Points on a hilly landscape, in no order, each with its height.
From any point a climber steps to the highest of the 2 points nearest to it. It stops when none of these is higher. Distance is the straight distance between rows; heights are no part of it.
q_94 (h 88): 89,110,81,103,80,103,104,103,110,71,138,99,132,101,106,118,103,105,148,62,84
q_5 (h 68): 57,88,124,116,86,119,107,114,109,74,102,132,117,125,111,108,130,69,123,89,106
q_630 (h 314): 94,94,79,89,96,67,97,72,109,120,112,115,80,77,86,65,115,109,87,116,114
q_100 (h 40): 101,119,102,124,95,116,122,96,104,106,66,98,106,159,85,87,125,77,81,114,107
q_371 (h 727): 82,130,84,125,102,102,63,129,111,85,98,99,95,104,112,91,98,103,125,105,93
q_107 (h 334): 92,87,90,107,94,90,124,65,95,114,128,98,79,67,76,66,101,131,93,96,104
q_225 (h 18): 106,121,134,88,117,132,101,92,72,96,112,76,57,82,58,58,62,90,65,117,77
q_253 (h 501): 91,124,150,128,99,153,139,75,77,103,116,97,92,106,126,103,89,66,33,113,102
q_899 (h 574): 85,115,136,44,102,128,108,88,100,108,103,83,99,110,80,71,73,127,82,112,85
q_884 (h 255): 114,94,79,128,98,124,84,107,83,104,94,116,120,41,123,100,75,111,76,116,135
q_128 (h 437): 102,89,89,92,101,107,84,73,102,86,114,114,123,61,105,90,120,97,92,99,150
q_612 (h 559): 82,145,169,92,98,117,102,80,135,85,93,101,81,113,106,107,97,91,68,85,82
q_236 (h 22): 69,110,116,60,102,123,97,111,77,91,93,69,107,101,40,88,72,87,99,136,87
q_953 (h 310): 127,76,76,89,96,117,93,140,77,110,98,108,104,68,141,94,76,110,91,122,148
q_213 (h 429): 99,72,101,111,116,64,73,110,89,96,96,86,88,96,99,118,111,113,142,81,97
q_952 (h 678): 102,125,111,137,78,144,74,116,102,112,85,101,124,98,118,104,103,111,101,106,95
q_28 (h 35): 80,90,103,101,101,95,123,105,110,102,73,106,102,175,77,61,100,66,104,114,90
q_161 (h 140): 123,99,63,98,70,72,73,126,96,108,117,98,118,79,89,111,109,116,148,107,82
q_116 (h 311): 81,87,111,74,120,132,124,80,86,113,99,92,102,94,107,81,84,120,48,136,125
q_813 (h 414): 109,83,119,135,103,82,80,132,71,90,96,80,97,85,110,100,91,111,126,89,124
q_256 (h 533): 104,109,73,80,88,92,113,54,121,114,119,97,111,102,64,84,122,108,100,91,76
q_720 (h 528): 89,119,175,92,88,129,124,83,82,78,123,99,95,90,114,87,77,56,42,114,95
q_706 (h 513): 108,86,48,77,76,70,119,77,104,125,127,111,103,131,71,74,112,96,104,101,58
q_591 (h 626): 116,106,70,82,102,70,86,72,135,104,74,135,102,105,62,103,90,70,120,65,106
q_70 (h 264): 93,67,58,94,98,92,56,126,109,108,95,136,113,78,106,116,107,86,139,129,75
q_724 (h 282): 111,76,82,104,105,136,115,157,106,89,81,97,94,80,107,114,95,112,86,144,112
q_861 (h 164): 126,98,91,122,89,64,70,101,105,108,104,105,117,67,98,101,118,113,106,98,100
q_850 (h 26): 78,111,143,82,118,130,129,116,92,85,87,71,70,118,80,116,75,97,39,140,96
q_559 (h 49): 110,72,89,131,108,90,97,98,109,115,63,120,112,146,83,96,129,81,92,99,99
q_382 (h 110): 132,134,125,108,79,133,83,88,74,107,102,94,98,50,79,84,75,96,105,69,108
q_843 (h 344): 110,63,107,71,115,109,103,138,118,92,95,108,71,114,118,81,93,120,125,122,71
q_476 (h 440): 110,84,70,103,117,30,59,79,100,115,103,121,87,105,122,94,125,78,115,112,71
q_10 (h 500): 86,94,68,103,100,49,118,93,85,96,139,60,84,110,89,59,103,121,93,101,95
q_510 (h 298): 78,62,104,99,88,118,86,127,100,106,100,124,104,104,112,123,122,115,149,84,86
q_287 (h 129): 119,140,62,101,57,88,83,100,96,118,116,93,108,76,82,104,114,107,135,75,106
q_671 (h 630): 97,126,96,100,71,106,150,81,79,107,145,73,65,82,67,84,91,117,85,70,70
q_581 (h 454): 105,90,104,148,113,109,94,80,95,106,80,108,81,57,79,80,101,109,47,101,116
q_791 (h 205): 116,73,76,124,99,86,81,109,95,111,81,119,117,49,109,120,119,110,92,121,127
q_991 (h 530): 124,84,44,97,78,37,86,74,93,123,116,120,85,136,104,108,119,73,113,79,56
q_105 (h 612): 89,128,100,64,69,113,137,87,83,99,138,73,94,104,70,70,95,116,105,95,88
q_92 (h 638): 106,126,130,133,92,149,90,116,86,98,91,94,95,79,129,100,73,101,83,95,111
q_599 (h 382): 86,83,114,130,105,116,105,82,115,104,89,118,108,89,93,101,135,116,94,93,103
q_16 (h 416): 110,80,108,126,91,118,118,85,94,119,82,99,97,84,88,76,130,107,62,114,118
q_553 (h 516): 111,83,77,121,101,90,60,103,102,111,81,124,124,133,115,106,100,83,139,90,85
q_811 (h 614): 84,123,143,98,80,96,116,82,101,89,108,99,107,130,107,68,106,94,104,89,118
q_987 (h 281): 106,83,60,80,102,90,72,141,117,91,86,121,103,74,100,97,98,103,108,159,96
q_79 (h 387): 108,77,76,93,98,87,70,131,84,95,111,81,129,104,131,88,94,110,140,128,73
q_732 (h 109): 110,127,116,118,87,97,99,83,114,101,91,85,102,89,68,89,103,115,114,73,103
q_3 (h 494): 82,139,138,101,107,122,147,83,118,92,102,84,89,141,108,158,101,79,61,96,100
q_994 (h 610): 91,104,91,113,103,65,104,91,96,96,128,76,69,92,85,102,108,123,114,56,113
q_83 (h 444): 98,107,109,108,97,144,108,74,89,92,102,107,129,83,118,108,114,88,69,90,153
q_527 (h 97): 91,135,95,112,77,126,91,109,100,73,128,100,127,69,107,99,80,110,122,85,98
q_315 (h 656): 90,120,70,132,95,91,75,98,121,100,105,104,96,110,91,107,108,111,129,72,58
q_922 (h 30): 70,93,101,71,120,101,120,106,104,116,70,93,96,143,71,78,91,99,85,128,108
q_686 (h 423): 103,109,79,91,122,112,122,71,117,96,86,95,123,119,102,109,124,82,58,125,136
q_381 (h 118): 114,135,105,116,66,104,102,94,79,114,110,91,88,64,79,97,97,109,131,62,115
q_944 (h 309): 86,66,106,90,124,113,76,109,93,97,90,111,105,102,149,125,118,114,118,89,131
q_332 (h 535): 98,109,114,95,94,105,101,91,111,104,77,116,118,137,114,89,124,92,114,71,133
q_101 (h 472): 64,90,102,93,117,79,121,106,91,86,111,78,85,100,85,60,87,113,92,113,118
q_180 (h 591): 113,106,39,111,96,64,83,97,107,111,119,105,96,119,108,121,108,97,128,72,49
q_573 (h 208): 124,87,60,93,99,40,68,100,72,112,121,79,107,87,116,140,123,90,137,90,78
q_793 (h 422): 118,63,60,68,118,69,84,137,125,77,93,103,87,101,98,102,72,87,141,122,71
q_294 (h 249): 118,62,70,65,92,68,73,120,79,117,105,112,100,79,110,124,109,88,150,138,60
q_644 (h 469): 101,134,123,107,118,118,122,85,120,92,72,90,98,127,106,142,99,102,72,80,116
q_989 (h 428): 119,71,70,108,98,78,53,120,82,105,103,91,116,125,127,104,81,88,159,100,54
q_215 (h 67): 109,62,96,135,103,64,104,86,114,104,95,108,118,120,75,93,118,85,126,90,79
q_879 (h 480): 96,119,122,124,91,146,128,80,89,94,109,94,114,104,112,108,123,82,55,118,119
q_2 (h 319): 89,50,115,78,114,120,76,136,90,100,93,103,93,100,136,110,106,125,140,109,73
q_502 (h 466): 114,82,77,78,128,78,64,119,129,90,79,122,117,98,104,119,77,97,135,90,83
q_496 (h 395): 150,52,88,50,119,70,90,118,103,90,84,94,70,118,115,81,80,79,142,122,58
q_532 (h 554): 100,100,108,54,95,111,119,64,123,112,102,112,105,116,60,69,90,116,90,102,79
q_126 (h 262): 86,92,118,123,112,125,101,92,100,102,98,102,107,118,157,127,124,117,84,82,140
q_422 (h 457): 115,93,80,93,110,120,123,129,92,97,90,91,111,98,134,160,77,125,92,110,149
q_674 (h 409): 100,73,82,104,117,70,67,75,121,127,86,139,101,114,113,99,131,96,107,106,89
q_111 (h 379): 112,77,82,92,128,107,77,119,93,101,89,101,120,87,146,141,96,122,85,93,153
q_782 (h 357): 72,98,130,91,109,124,122,71,122,108,83,114,83,100,88,90,119,116,77,95,97
q_419 (h 376): 118,106,114,107,127,88,106,78,100,96,91,85,106,97,112,70,88,112,57,93,146
q_855 (h 239): 131,77,51,61,92,60,82,126,81,115,116,85,90,90,126,136,101,105,131,120,34
q_184 (h 503): 103,122,86,136,112,130,114,118,96,94,90,84,116,97,127,155,95,110,77,112,138
q_831 (h 325): 109,107,126,84,129,142,139,77,65,109,88,77,90,100,93,101,64,104,24,129,113
q_82 (h 581): 80,120,146,73,72,111,138,92,96,103,101,94,116,145,71,66,98,96,109,102,96
q_486 (h 563): 97,131,172,110,96,131,116,88,68,105,126,111,75,73,107,69,74,43,61,84,86
q_606 (h 459): 93,86,129,137,83,113,112,126,62,93,105,104,103,61,106,98,67,107,115,72,129
q_412 (h 96): 105,117,111,99,105,70,109,72,128,97,93,103,109,131,77,86,101,116,123,61,92
q_453 (h 23): 78,114,161,76,103,115,110,122,73,72,93,66,96,105,62,103,54,96,73,131,84
q_860 (h 341): 113,83,75,102,117,88,61,110,110,131,64,139,105,103,113,129,118,94,101,114,112
q_212 (h 507): 91,95,115,152,100,99,99,98,85,99,102,103,80,58,100,82,87,108,92,73,106
q_242 (h 28): 86,118,114,72,128,114,129,103,96,104,70,73,76,125,75,97,100,103,53,134,124
q_572 (h 558): 87,107,141,128,97,112,129,84,89,93,111,102,80,81,84,65,83,103,85,75,119
q_892 (h 524): 90,138,174,89,103,112,121,89,122,85,105,84,85,118,123,132,99,58,39,96,91
q_387 (h 540): 113,124,93,85,109,104,82,65,134,92,77,117,123,95,73,101,113,82,99,97,106
q_635 (h 340): 115,128,125,105,134,128,118,71,98,99,88,80,93,109,117,89,84,114,37,103,121
q_456 (h 617): 91,109,113,108,98,122,116,159,109,72,81,98,119,116,136,118,80,102,93,126,112
q_514 (h 77): 74,98,127,111,70,111,110,90,119,79,125,125,127,95,102,114,111,95,128,75,84
q_400 (h 682): 100,107,87,120,89,80,138,88,84,101,142,89,69,76,93,99,96,131,84,44,95
q_335 (h 618): 107,82,94,124,95,130,80,131,112,111,62,119,124,118,119,113,113,105,116,109,82
q_840 (h 555): 103,96,70,107,117,26,93,90,101,101,121,93,67,91,88,94,116,110,115,85,97
q_814 (h 346): 77,87,121,98,99,130,129,73,101,108,111,97,89,80,61,68,101,124,77,117,90
q_432 (h 360): 101,81,81,107,94,115,81,132,85,91,116,92,119,74,128,86,94,113,121,123,113
q_17 (h 602): 100,135,161,140,94,131,111,98,84,90,92,103,82,70,99,93,66,80,71,75,98
q_920 (h 102): 100,149,126,90,74,143,75,111,101,82,106,97,109,64,93,104,67,93,118,87,110
q_886 (h 369): 148,55,115,61,112,91,110,123,108,83,84,94,72,114,118,80,126,89,131,121,87
q_948 (h 576): 68,128,126,120,87,136,110,137,115,75,85,107,114,110,124,144,95,85,90,93,117
q_662 (h 491): 108,93,81,85,103,82,91,63,126,88,112,122,135,83,95,103,119,99,116,96,111
q_947 (h 486): 113,67,62,92,94,42,90,73,91,126,131,114,109,120,99,83,133,85,117,112,77
q_629 (h 593): 73,127,159,59,107,135,117,87,111,87,108,92,82,116,106,71,83,99,67,107,97
q_846 (h 493): 93,98,90,97,137,54,72,102,111,101,87,94,71,103,99,98,114,93,117,80,129
q_519 (h 538): 72,126,104,134,95,125,129,122,103,99,102,89,101,124,143,172,100,91,87,105,125
q_25 (h 590): 81,106,105,77,85,80,135,98,101,104,120,87,97,138,62,67,100,102,128,94,91
q_940 (h 83): 114,79,90,102,101,60,120,75,118,104,90,100,127,137,64,78,93,107,106,92,81
q_909 (h 272): 92,89,111,105,86,115,79,90,97,107,117,111,93,74,118,107,122,123,136,75,114
q_87 (h 458): 99,113,65,105,126,120,99,97,125,86,80,100,123,107,114,143,110,84,76,113,129
q_24 (h 667): 78,108,87,104,98,125,83,155,127,73,92,107,120,115,128,92,75,101,117,122,85
q_302 (h 431): 107,113,114,113,123,97,99,95,115,107,68,95,85,114,112,106,109,113,71,82,139
q_203 (h 20): 84,130,124,69,95,117,117,96,87,83,120,70,74,96,46,65,74,79,90,129,78
q_114 (h 523): 104,94,61,88,94,21,124,95,92,114,124,89,90,107,67,91,113,104,93,121,91
q_543 (h 534): 116,94,60,83,117,48,54,93,127,109,88,128,89,108,90,113,87,92,135,68,100
q_764 (h 186): 123,98,61,107,81,66,99,100,68,101,145,80,107,82,106,122,135,115,115,66,89
q_33 (h 226): 129,83,44,66,91,47,74,114,69,121,109,108,99,94,117,154,100,78,133,81,51
q_369 (h 300): 110,90,73,92,102,118,88,137,119,123,71,127,99,82,93,132,106,104,96,132,113

Call two points neighbours if one is among the 2 nearest of the other. Go from one point of each pair to the other, from neighbour to neighbour, staying as high as possible. Name the lowest point that can't be avoided.
q_591 and q_952 | q_128
q_629 and q_811 | q_302
q_811 and q_400 | q_82
q_371 and q_629 | q_947

For each start below, name the point where the climber stops.
q_791 | q_952
q_573 | q_371
q_83 | q_952
q_831 | q_629
